Each scene shows the same named points in several views. A view is turned or mirrored, and shifted as a whole, has a little noise and may leave points out.
In the rows, zero is written as 128.

Scene 1
View 1
Vemip: [142 108 170 143 114 140 141  98 179 119  84 100 142 130 180 113 114 159
 112 122 140 125 148 157  94 135 107 110 121 124 120 108  62 140 117 167
 127 107 141 115 140 114 162  99 119 119 161 110 123 134 136 116 107 131
 140 118 164 144 112  99 121]
ber: [121 142 162 127  95 128 110 110 198 104 132 104 196 122 182 134 123 167
 101 112 151 123 113 150  74 102 135 109 113 105 120 112  65 114  97 120
 155 120 154 133 152 139 156 110 107  99 144 117 156 134 159 131 104 168
 168 163 129 125 106 113 141]
zago: [166  95 156 143 132 149 144  82 180 152 101 103 153 115 142 123 114 163
 116 117 156 113 146 148  73 120 109 107  91 107 123 111  72 141 120 195
 115 144 122 117 141 128 144 129 115 124 177 117 138 142 149 111 120 119
 119 150 151 115  89 110 115]
tinuv: [117 147 174 154 128 143 119 112 138  94 112  93 181 117 148 128  83 193
  80 102 128 118 140 166 119 109 127 103 136 113 118 125 125 111 145 141
 129 167 114 128 148 124 136 142 116 170 118  99 140 141 125 130 104 140
 110 117 133 145 128  92 179]
nobal: [170  85 152 149 133 151 147  92 170 140  84 104 140 131 146 120  98 169
 115 113 148 119 162 156  81 128 109 106 101 111 129 111  79 145 144 193
 109 137 120 115 138 124 144 131 112 140 170 105 126 135 143 122 119 114
 101 127 160 129 103 110 118]
vuzub: [148 113 144 153 115 158 127 103 197 110 121 113 197 119 140 145 110 179
  90 104 165 111 130 138  59  90 124 106  73  94 142 126  99 112 136 179
 114 153 125 120 153 159 133 162 103 140 151 111 163 136 163 143 129 122
  95 178 121 106  97 128 130]
Mafak: [166 113 183 167  78 134 129 100 243 104 136 114 214 145 185 152  83 175
  93 143 184 124 160 133  48  69 147 107  76 110 145  99  50  96 142 103
 148 113 144  85 154 155 149 154  75 114 159  66 141 124 152 116 137 110
 112 160 176 123 119 126 133]
lezib: [190  97 174 148 157 145 155  65 124 170 105  79 143  95 101  98  88 178
 119 119 142 102 168 166 107 133 122 103 132 111 111 127  94 158 130 219
 120 191  73 103 124 105 124 151 111 153 177 126 134 168 135  70 124 116
  98 137 144 129  89  90 146]
Nazev: [144 105 150 128 130 142 135  92 161 138  90 101 145 122 150 108 122 164
 126 111 129 110 130 166  99 143 116 114 121 111 125 120  83 139 116 187
 125 148 119 140 142 109 151 113 127 116 160 128 141 134 145 114 103 152
 137 140 137 122  93 101 127]
sidan: [124 132 172 156 105 139 120 107 179  96 124 102 201 131 160 137  85 191
  80 114 146 117 137 153  92  97 137 107 115 107 129 111  93  99 142 126
 135 149 126 121 149 137 143 147 107 138 130  88 149 133 134 131 112 138
 117 140 137 132 125 104 159]
fera: [149 155 208 136 138 108 124  82 109 120 119  67 154 105 154  97  79 179
 108 129 116 109 151 178 147 146 160 108 191 133  97 120  83 129 112 126
 158 164  90 124 129  79 146 107 130 129 147 119 130 160 116  60  95 154
 160  92 154 154 135  72 191]
mada: [135 137 193 152 125 128 125  96 132 108 102  79 156 108 164 114  92 174
  93 121 133 124 155 165 128 126 131 105 152 124 101 120  85 138 122 152
 140 137 120 123 125  99 148 106 116 146 146 107 122 152 124 100 104 136
 135 102 154 160 137  79 160]
vez: [ 80 139 150 144 141 152 117 135 115  85  68  96 156 130 161 110  90 189
  91  76  92 124 118 186 145 137 111 109 147 122 119 120 143 120 146 176
 112 158 109 163 151 108 148 122 145 174 106 112 132 119 119 162  77 168
 116  91 115 147 126  81 168]
gopel: [128 139 149 139 136 147 121 107 141 112 111 100 185 127 127 109  87 202
  96 102 110 106 121 173 105 124 140 105 139 102 130 117 129  98 137 154
 131 198  73 143 162 120 124 165 129 146 120 109 161 128 132 120 105 164
 110 141 117 111 106  97 179]
Vod: [114 125 136 144 137 172 117 118 145 115  97  90 162  90 112 143 132 173
  82  73 158 114 115 149  95 104  77 107  80  93 118 146 127 139 127 235
  95 159 140 141 138 155 137 140 111 180 145 138 145 154 162 154 118 129
  99 152  97 119  96 115 136]
puviv: [161 101 163 145 112 141 140  94 194 124 113 110 176 135 154 125 102 175
 109 124 157 117 143 152  72 111 127 110 102 106 133 114  77 120 137 157
 132 136 119 112 150 133 143 138 104 121 162 101 138 133 148 118 124 124
 118 147 156 118 103 112 133]
Zumo: [129 117 156 158 126 152 133 113 151 107  88 101 164 135 151 128  82 189
  88 101 132 124 146 169 108 115 119 107 115 111 135 115 113 118 151 174
 109 151 104 122 151 129 144 147 122 166 130  99 133 127 127 144 106 132
  95 121 139 129 115 103 154]
View 2
gopel: [162 108 129  65 103  82 127 147 152 135 112 120 110 155 114 104 148 136
 133 150 122 109  86 128 140  65 113 129 158 151 104 114 116 186  70 120
 171 154 154 141 123  75 162 126 136 148 102 132 149  78 102 129  73 105
 155 104 119 172 152 109  84]
ber: [166 125 111  46  53 105 160 161 118 138  92 108 182 150 154 104 122 126
 184 131  86  96  96  84 135 101 108 122 148 122 105 132 120 162 114 105
 154 168 176 132 151 131 138 123 146 123 133  86 149  81 101 112 119 112
 116 111 134 141 153  83 106]
puviv: [152 119 153  55  94  79 142 152 118 135 108 132 154 131 112  79 152 129
 162 124 106  92 110  85 123  91 121 128 151 115 116  91 117 158 100  93
 190 158 154  90 138 109 143 122 122 109 111 107 136  94 116 117  69 107
 128 112 105 153 143  87 104]
tinuv: [177 100  97  77  99  97 143 155 131 115 117 128 103 151 106 100 164 143
 147 143 128 117  98 143 130  78 135 123 168 145 102 120 122 187  65 124
 180 168 178 117 100 106 141 112 137 126  85 123 141  89 105 145  77  87
 130  83 129 157 160 140  89]
Vod: [219  91  91 110 109  87  85 155 127  84 101 171 122 135 130  88 152 108
 122 123 113 155  85 103 109  84 150 111 142  91 118 132 111 174  77  83
 178 166 136 140 133 104 154 101 153  88  82 140 149 105  61 145  79 121
 144  94  77 137 126  80  93]
mada: [147 100  98  73  94 115 149 147 156 127 124 133 134 158 111 106 141 157
 161 132 143 111 100 134 147  99 149 125 174 158 106  96 145 189  92 126
 190 159 170 102  90 123 159 118 144 104  88 124 135 105 130 136  61  96
 123  56 158 154 148 113 134]
Zumo: [181 103 125  90 116  75 126 161 119 101 104 137 118 149 109  80 169 135
 153 140 122 101 108 118 122  79 139 120 165 122 116  96 134 172  69 120
 182 154 163  99 131 107 135 101 130 112  90 125 135  91  97 140  62  89
 141  86 117 154 154 130  87]
nobal: [156 106 148  78 111  71 116 159 134 114 113 156 146 136 100  68 163 131
 158 117 118  98  99  94 122  98 138 135 152 111 120  72 130 163  93  99
 199 146 143  78 144 101 152 116 116  88 100 123 132 105 115 125  39 113
 138  93 102 145 127  81 114]
sidan: [168 112 119  54  83  87 158 159 110 127 111 123 134 138 111  92 165 133
 175 133 102  98 114 116 123  81 119 125 162 134 104 118 112 165  81 115
 175 172 183 107 128 121 126 118 131 123 104 106 136  87 106 134 100  97
 121 101 120 158 162 132  84]
zago: [149 109 153  65  97  76 121 153 130 127 106 152 154 126 111  80 140 126
 149 114 106 103  98  81 119  94 125 128 144 105 119  80 116 168 102  84
 191 143 132  96 139  96 161 123 129 101 110 124 139 104 115 112  53 119
 135 103  98 146 115  62 122]
fera: [111 115 112  44  86 125 163 141 185 157 135 110 116 180 102 127 121 167
 155 147 154  98  87 155 168  89 130 133 175 195 102 102 143 215  87 143
 185 146 167 119  77 101 178 141 139 142  90 127 146  96 152 129  50  83
 139  52 176 175 147 112 135]
Mafak: [154 131 159  23  57  83 190 158  72 143 120 117 172 105  96  76 163 135
 194 118  67  75 156  83 103 105 100 133 163 107 112  96  96 131 101  88
 192 181 183  58 131 137 100 123 113 100 108  70 126 106 116 109 112 108
  81 132  99 166 158 111  84]
vez: [197  87  79 127 129  93 114 167 145  92  96 131 108 189 131  95 168 146
 144 157 135 114  73 142 152  73 153 109 172 149 110 112 165 194  57 153
 167 142 181 133 141 105 148  89 138 127  92 138 149  68  89 174  66  72
 162  56 164 139 164 150  95]
vuzub: [187 106 144  71  95  63 113 157 110 117 102 153 143 121 118  83 160 105
 135 122  92 119 103  80  99  76 114 128 136  85 119 125  93 154  85  77
 179 164 132 127 151  91 147 118 136 114 107 119 145  98  74 120  87 130
 137 132  53 157 137  78  75]
Nazev: [165 111 126  81  91  96 118 158 145 123  96 144 158 157 137  94 129 126
 154 126 115 115  82  84 134  93 129 123 147 107 117 113 131 168 109 101
 174 142 143 130 146 100 169 122 146 107 116 122 150  90  99 125  72 122
 145  96 111 142 127  63 122]
Vemip: [145 116 127  71  94  95 142 162 140 128 105 141 168 153 128  92 136 144
 176 113 115  94 101  92 147 112 136 127 157 122 123  80 152 164 110 113
 184 138 160  83 137 123 155 109 127  93 115 107 133  98 130 125  58 105
 129  76 142 139 132  75 141]
View 3
ber: [ 86 153 147 160 134 141 141 113 134 151 161 112 145 193 120 109 106  79
 101 141 105 117 116 152 113  87  97  89 127 160 112 170 134 107 123  96
 128 111 143 136 158  95  76 134 137 125 151  85 141 196  74 113 116 155
 160 148 127 117 154 136  99]
zago: [ 82 146 135 138 145 104 133 121 125 162 128  99 159 184 167 124 125  81
 128 122 107 151 133 116 123  94  98 146 125 138 158 122 106 153 146 140
 121 113 133 179 157 112 116 126 121 117 152 101 123 141 118  84 152 120
 132 146 124  75 147 132  98]
nobal: [ 80 157 129 140 125 109 132 131 114 152 112  93 148 161 163 116 114  94
 129 115 122 150 135 116 130  81  95 145 128 128 176 119  95 149 141 152
 112 115 147 161 151 125 137 129 119 124 150 115 126 121 121  87 149 120
 137 132 120  68 157 122  99]
puviv: [ 82 146 146 151 127 124 134 112 122 140 129  96 156 183 162 124 103  84
 106 129 119 138 124 109 122  82  88 137 116 138 140 142 112 131 145 134
 116 112 136 153 152 116 123 131 130 116 138  86 132 148 108  99 135 135
 143 139 119  94 141 131 100]
tinuv: [ 99 122 136 150  69 168 141 137 109 136 156 105 121 148 118  88  97  69
 122 129 124 106 130 133 134  58  93 102 135 128 157 147 116 124 147 127
 110  97 158 136 134 130 146 143 118 136 148 119 146 124 151 141 146 133
 149 143 143 151 145 107 111]
fera: [113 129 152  93  82 124 138 121  59 179 169  97 104 132 115  74 137  81
  93 134 118  92 180 184 104  91  85  80 122 103 143 148 115 144 162 146
 157 107 139 126 124 140 114 124  64 151 130 130 133 140 160 130 129  98
 167 159 115 179 131  97  87]
Zumo: [ 90 122 127 163  76 163 134 140 120 129 126 109 138 151 143 105  92  68
 133 114 128 130 116 103 152  58  98 130 133 135 177 131 111 134 154 144
  91 101 163 150 140 132 172 141 129 131 157 116 147 104 152 127 159 130
 133 137 144 116 147 106 114]
sidan: [ 84 127 143 166  86 165 135 117 105 124 146 103 134 171 133 109  82  79
 101 135 129 118 115 122 124  66  87 109 125 140 139 154 123 119 139 125
 111  98 150 135 144 121 133 132 129 127 136  88 145 151 122 128 136 145
 153 139 131 132 134 127 110]
Vod: [107 129 106 158 117 159 153 146 153 149 161 134 154 173 133 106 134  43
 175 103 111 156  98 120 158  47 119 123 156 156 175 128 113 143 144 119
  88  96 162 193 174 104 129 148 141 127 188 136 138 117 136 121 180 134
 122 151 158  95 176 112 124]
Nazev: [ 91 153 128 129 155 110 138 125 130 178 135 110 140 164 142 119 135  76
 122 120 103 141 137 144 125  99 104 125 127 144 159 145 113 145 143 123
 136 117 154 153 150 121 117 134 109 138 159 127 135 154 118 102 141 101
 135 153 122 102 149 104  89]
vez: [105 132 114 147  99 170 141 163 128 150 148 133  95 114  79  85 106  81
 128 109 121 114 117 148 162  69 114  92 137 135 178 166 114 124 153 111
 111 106 188  98 132 138 173 162 108 155 176 157 158 122 158 151 143 110
 137 146 139 144 155  40 110]
lezib: [106 114 141  97 105 103 133 125  84 181 138  97 150 161 182 112 152  64
 141 121 113 146 166 127 116  84  97 155 123 106 183 104  94 178 168 173
 129  98 124 194 142 133 132 122  83 129 145 123 120  91 173 104 171  87
 130 156 127 117 130 122 100]
mada: [104 149 144 118  85 134 139 134  82 156 156  89 118 136 104  67 126  87
 110 126 119 111 162 169 121  70  96  95 132 120 158 145  98 129 144 148
 132 113 150 135 137 134 124 125  87 146 146 127 124 133 142 116 144 129
 161 136 121 131 161 113 101]
Mafak: [ 57 157 165 177  90 139 132  97 102 102 122  73 163 205 167 126  52  96
  79 144 137 122 117 101 102  62  68 124 106 145 111 151 111 106 119 140
 109 105 124 149 147 108 102 109 161 102 107  37 130 171  75  86 119 189
 157 117 120  92 136 181  99]
gopel: [105 106 131 144 107 155 139 123 121 161 147 125 136 171 146 122 117  60
 115 132 116 129 130 134 123  84  94 128 121 134 150 150 128 145 161 119
 126  95 145 144 141 118 134 155 109 136 144 110 146 139 149 149 144 101
 141 163 135 166 117  94 101]
View 4
puviv: [105 129 163 119 123  79  96 124 132 135 164 119  80 137 101 141  96 125
 134 128 135 130 139 133 170 166 147 120 135 110 100  88 149 123 136 108
 147 132 128  74 136  97 138 139 106 130 128 157 135  95 107 115 118 153
 130 183 181 140 170 137  86]
Vod: [158 182 170 113 115  50 105 128 125 111 191 113  92 111 184 127  92  98
  97 170 114 133 139 173 190 181 132  59 134 117  86  77 116 107 154  93
 113 144 112 106 149 162  88 113 136 166 148 153 104 113 135 125 116 127
 133 181 180 116 196 111 105]
nobal: [116 153 161 112 123  72 104 128 132 140 143  96  80 134 126 124 102 120
 145 140 154 120 130 123 161 210 151 112 142 101  90  66 113 112 169  84
 159 132 133  59 144 124 117 124 133 141 126 158 124  96 113 106 119 155
 110 171 154 118 176 141 103]
vuzub: [100 137 189 109 104  82  90 119 130 129 187 128  71 132 128 134  91 123
 113 145 124 137 138 167 194 144 129  61 149 102  90  99 145 110 140 112
 131 131 124  88 139 132  97 120 109 141 148 183 120  95 109 119 108 150
 138 214 189 139 210 136  97]
vez: [205 182  99 129 156  25  97 102 118 116 161 150 136 118 162 145  99 101
  97 178  96 129 142 128 172 171 118 145  91 141 116  58 142 131 126 106
  80 150 104 135 159 130 148 151 154 159 106 103 118  99 128 142 148 115
 139 163 146  89 139  81  85]
sidan: [138 131 157 127 135  56  83 128 116 128 196 131  91 129 112 159  95 113
 106 146 114 134 155 136 189 151 153 127 117 132 101  89 170 140 118 117
 127 132 107  95 147  91 146 143 102 130 114 140 139  93 117 132 115 143
 150 166 203 130 147 113  72]
fera: [144 158 110 151 169  73 106 109 114 137 170 126  99 107  99 145 117 136
 125 168  82  80 145 160 116 136 171 169 105 146 126  86 173 152 140 100
 137 185  83  72 138  82 199 160 137 156 117  95 159 127 142  87 140 116
  92 113 145 117  87 101  42]
ber: [ 82 118 155 139 118  60 111 127 125 112 203 104  86 127 111 126  71 114
 112 112 102 169 153 136 205 155 193 137 122 134 121  69 158 139 100 121
 119 128 100  97 138  90 173 107  93 150 130 175 153 102 124 116 147 128
 103 178 196 133 156 131  80]
gopel: [134 158 131 121 139  78  96  98 129 122 172 150  94 112 116 145  98 132
 105 165  92 108 139 170 155 119 127 109 117 125 113  96 165 129 126 119
 103 156  97 102 138 113 145 150 139 156 128 135 138 105 125 114 131 122
 132 184 160 134 151 116  63]
Mafak: [ 80  90 196 131 109  79  87 143 118 139 205 106  61 156  70 163  96 121
 123 100 160 159 164 121 211 169 174 145 133 116 100 107 171 140 111 124
 168 109 138  52 135  52 154 148  61 104 112 166 152  84  97 124  79 165
 151 173 222 160 167 141  82]
zago: [ 94 141 159 113 121  85 100 117 135 140 149 104  78 128 108 127 100 128
 138 137 142 116 125 145 162 174 151 101 146 101  94  76 126 112 158  89
 145 138 121  66 136 121 121 126 123 143 141 167 134  95 118 105 123 151
 106 182 153 133 176 146  90]
Vemip: [115 143 141 130 132  60 107 130 124 141 148  95  94 125 114 130  95 118
 144 128 141 131 138 114 164 201 170 150 124 125 111  58 123 127 146  94
 151 138 120  72 144 102 161 126 122 144 116 140 141  95 120 105 136 147
  97 152 153 116 148 126  83]
lezib: [131 177 155 113 146 106  95 104 131 154 138 125  77 109 111 135 126 147
 142 182 117  62 128 184 115 147 126  86 149 108  91 101 135 120 191  85
 163 182 112  49 131 129 110 156 154 153 140 124 127 120 130  98 107 142
 109 152 140 135 152 136  61]
Nazev: [112 160 136 121 133  80 103 102 134 134 147 115  98 120 122 119  91 130
 132 145 118 122 124 139 155 166 154 119 132 118 113  67 131 122 144  98
 123 149 110  88 138 120 147 118 144 155 133 158 135 107 123 107 156 134
  98 180 137 117 157 132  84]
tinuv: [174 154 140 134 147  51  98 116 108 125 186 134 102 113 132 162 104 118
 102 166 103 121 157 149 171 151 131 124 102 138 107  90 158 141 130 110
 121 151 104 101 150 106 141 160 122 144 110 114 131 105 131 130 109 125
 151 148 189 118 137  99  71]
View 5
Mafak: [105 133  66 161 152 132 127  98  62 185  78   5 155 141 105 133 150  87
 136 175 198 133 100  93 153 138 117 186 115 174  90 108 110 107 119  88
 140  75 130  92 101 212 143  70  52 115 149 117 138 114 109 113 165  90
 206 134  74 105 147 169 174]
ber: [142 171  84 174 106  88 157 100  74 171  82  47 124 131 148 136 124 107
 106 156 160 122 133 114  85 135 119 173 142 169 111 123 125 153 107  75
 150  79 150 104 135 158 143  87  94 124 114  98 119 101  91 121 166  63
 152 133  95  99 140 147 152]
lezib: [131 156  95 115 160 174  94  93 113 156 193 127  79 106 113 126 138  91
 139 119 195 128  83 136 141 103  94 133 125 117  79 168 134  67 137  60
 146 100  82 150 165 148 120 102 132 116 105 125  94 153  97 147 125 158
 164 123 136 103 151 192 171]
puviv: [127 158  78 149 147 132 126  95  98 169 120  62 116 120 128 121 135 103
 139 151 173 128 109 106 137 134 106 157 125 161  85 124 115 100 123  81
 152 103 131 120 140 166 133  90 100 122 114 105 115 117 112 129 158  94
 165 128 104 101 147 173 165]
tinuv: [153 128 110 162 129 127 132 119 121 177 112  63 100 165 141  96 109 128
 128 102 155 136 132 130 117 111 127 125 147 107 101 113 137  91 136  95
 123 120 100 138 138 155 171 101 108 134 132  83 112 123 101 103 136  64
 148 159 135 111 127 168 138]
gopel: [151 140 109 152 122 122 122 108 132 158 137  83  74 130 151  97 106 127
 134 121 155 131 122 156 108 107 125 142 132 123 109 133 149 102 119  89
 135 110 134 132 160 127 151 103 124 125 107  89 123 117  90  93 152  91
 152 156 120 121 138 181 152]
Vemip: [145 174  95 165 129 115 138 102  89 181 120  78 139 127 121 135 141 110
 128 143 155 126 121  68 111 114 106 135 163 149  85 130  84 109 125  68
 169 120 122 133 142 157 136 119 136 131 117 105  91 115 117 129 136  86
 133 124 122  75 132 158 156]
Vod: [174 181  47 142 132 129 155  76 124 166 119  86  85 122 172 117 109 133
 127  76 167 127 134 140 118 159  99 116 114 129  72 110 163  90 134  67
 122  99  94 178 156 140 140  84  97 110 110  85  90 137 127 193 144  39
 114 119 122 122 145 156 131]
vez: [182 141 115 178 114 109 148 115 146 168 118  77  97 158 161  82  99 169
 147  90 119 135 151 113 111 125 137  92 155 100 100 110 130  90 133  96
 137 164 115 164 162 121 178 121 147 135 123  54 101 114 123  97 149  28
  93 168 144 110 119 168 129]
vuzub: [143 168  40 138 149 134 136  68 105 158 119  72  90 101 153 120 121 112
 134 128 187 128 110 143 139 158 103 148  88 167  81 121 162 103 124  78
 133  84 130 143 150 152 120  69  79  99 106 104 118 123 117 167 164  79
 160 116  95 132 159 182 162]
Zumo: [150 137  96 157 141 124 127 105 121 171 125  62 109 138 141  98 119 134
 151 120 162 141 123 111 143 132 116 122 128 124  89 105 120  79 138  92
 141 139 112 149 148 154 154 100 113 125 124  81 111 126 124 114 151  65
 137 151 125 111 137 178 152]
zago: [141 177  73 143 139 141 126  81  96 163 144  90 104 100 129 137 141 101
 132 141 179 122 102 104 126 128  93 144 127 160  81 142 121  95 129  65
 160  97 120 142 156 156 121  94 114 110 109 109  96 124 118 153 146 105
 151 112 112  98 150 175 165]
Nazev: [155 185  90 149 125 115 136  88 102 161 145 102 104 109 145 129 127 112
 128 138 151 124 124 104 107 118 104 138 147 148  97 138 115 112 122  70
 165 112 140 136 166 130 122 108 139 117  99  94  91 117 100 128 150  93
 126 120 121  93 136 166 160]
mada: [149 141 137 167 118 129 130 129 105 176 125  82 119 157 122 122 124 115
 122 112 155 138 127 103  96  87 117 130 179 104 100 133  95 100 134  72
 144 120  92 136 137 155 159 121 141 144 129  97  96 129  89 105 128  89
 137 150 143  80 122 154 147]
nobal: [141 166  80 150 154 136 119  86 105 176 146  89 119 116 124 127 139 109
 145 140 176 128 105  89 149 129  97 129 128 146  71 127 103  77 135  74
 157 116 113 149 151 159 129 104 120 114 120 109  89 133 121 141 146  95
 144 121 120  95 148 179 163]
sidan: [136 133  91 163 133 121 136 110 100 175  94  39 116 147 135  99 123 119
 131 127 163 136 123 124 121 131 126 150 128 136 103 114 132 104 126  94
 130 105 124 119 129 162 157  91  89 127 136  93 127 120 105 103 156  70
 166 154 105 111 136 167 147]
fera: [151 134 166 164 105 124 117 141 107 166 139 104  95 160 121 117 122 104
 114 119 140 131 122 131  69  61 118 147 193  83 126 163 101 109 124  74
 143 115 105 111 148 128 164 134 164 157 117  96 109 120  65  67 127 123
 149 167 148  83 113 155 154]
View 6
Mafak: [167 167 127 149  82 117 133 103  67  94 106 100 132 142 167 148  94 110
 130 146 206 166 157 150 166 155 138 175  73  78  80 176 191  75 162 168
 144 117  86 149 128 142  92 119 151 202 137 134 149 113 127 167 129  48
 167  88 117  99 147 101 153]
Vemip: [161 151 133 156 128 135 128 110  82  75 112 102 137 110  79 131 103 130
  93 120 147 146 126 130 154 132  96 140  88  95  97 161 158  93 122 114
 117 111 122 135 103 100  75 123 101 142 132 137 164 118 116 131 149 124
 162 149 118 145 114  82 162]
tinuv: [176 135  93 155 156 158 136 130  89  64  63 162 156 120 101 131  96 109
 102 108 128 102 123 145 133 128 151 151 131  69 123 145 147 107 128 109
 155 156 111 118 103 117  79  85 107 166 111 139 141 102 117 107 137 142
 175 121 117  86 132 120 158]
Zumo: [158 139  91 157 138 155 128 114  77  62  77 156 140 120 112 131 104 109
 106 121 134 110 122 146 142 128 138 141 119  70 123 162 148 105 133 118
 133 153 107 145 104 117 102 102 100 156 130 138 147 119 115 132 141 154
 164 127 106 112 143  97 167]
Nazev: [144 128 108 156 139 125 128 107  87  82 119 126 125 126  68 113 125 128
 109 118 138 130 119 131 138 116 111 155 113  88  91 146 122 101 135 106
 120 122 121 142 105 102  84 125  94 129 108 146 143 137 134 111 144 143
 152 144 106 155 123 104 181]
sidan: [162 147 109 146 109 129 131 113  95  85  90 129 124 141 145 129 101 119
 112 134 169 130 147 147 143 137 148 174 117  78  97 154 155  98 147 141
 144 152 105 144 105 136  88 108 119 175 121 151 137 109 132 130 127  91
 161 104 111 106 139 114 174]
ber: [152 150 134 146  90 120 129 126 123 103 112  82 100 141 146 112 105 132
  90 141 188 170 187 131 145 144 142 187 130  92  86 155 156 112 140 141
 139 162 123 137  91 124  63 122 127 166 116 152 119  95 125 109 110  70
 138 114 122 131 102 106 193]
lezib: [171 111  85 149 175 143 147  88  49  84 103 168 164 124  42 129 132 106
 139 120 117 104  52 144 149 115  97 143  88  61  88 139 131  56 150 104
 149  77 100 125 127 108 102 106  84 136  99 117 159 159 154 122 171 162
 179 130  88 134 144 124 140]
gopel: [155 116  91 149 147 129 133 118  95  78  78 168 143 139  78 117 112 112
 116 120 136  95 113 137 121 116 139 170 136  71 103 125 111  99 145 114
 146 152 111 129 102 121  91 103 105 154  93 144 137 132 135 101 140 131
 172 108 113 119 138 135 179]
nobal: [149 143 100 158 139 131 126  95  63  78 117 127 133 122  91 134 128 118
 117 137 141 130 106 149 157 123 101 134  81  75  96 170 155  82 141 111
 122 104 105 152 111 110 110 121  91 145 135 136 156 143 132 146 159 145
 159 142  99 142 141  84 157]
zago: [147 136 101 146 135 128 135  91  67  91 129 114 120 122  81 121 136 120
 129 139 149 147 111 143 153 118 103 151  89  76  83 158 141  74 146 122
 131 100 110 145 115 120 104 131  93 142 119 134 138 142 144 138 148 133
 150 139  91 148 124 100 166]
puviv: [151 144 109 152 117 128 132 100  75  90 115 120 128 132 112 130 118 120
 127 140 164 136 126 143 151 129 130 158  92  79  90 158 154  87 150 128
 132 121 104 147 112 125  92 122 110 163 124 136 144 130 140 143 140 108
 159 115 105 126 140 101 168]
Vod: [143 124  58 129 171 162 139 112  86 103 121 140 107 108 122 125 171 113
 101 147 121 124 128 159 136 104 142 138 125  54 117 173 151 104 131 114
 170 156 111 126  94 114 120 108  82 147 118 116 102 113 152 114 119 205
 133 155  63 126 103 116 172]
vuzub: [140 129  75 135 130 128 136  91  75 109 126 131  97 137 139 124 164 108
 132 158 166 135 129 160 142 108 148 167 106  53  79 158 133  81 162 138
 158 141  93 151 115 144 132 121  99 168 113 134 114 138 161 140 130 142
 134 117  75 130 135 118 185]
mada: [184 132 120 150 151 155 140 130  89  72  78 136 166 111  65 124  89 124
  93 101 129 122 113 129 147 144 112 141 106  99 107 149 162  90 123 111
 135 116 127 105 106  94  48 100 102 144 109 121 160 106 108 105 146 130
 184 135 134 117 116 105 145]
vez: [160 132  89 168 160 169 116 138 108  44  58 175 145 111  90 115  94 114
  70 102  97  82 137 130 121 120 140 132 155  83 146 141 124 144  97  88
 135 187 129 131  85  94  77  91  84 138 126 156 144 106  93  94 131 191
 163 147 126 108 130  94 183]

In a view up to two points have been moved. Name them for each view, in the order of its rows, or write -.
view 1 -> vuzub, gopel
view 2 -> Nazev
view 3 -> Zumo
view 4 -> nobal
view 5 -> lezib
view 6 -> sidan, ber
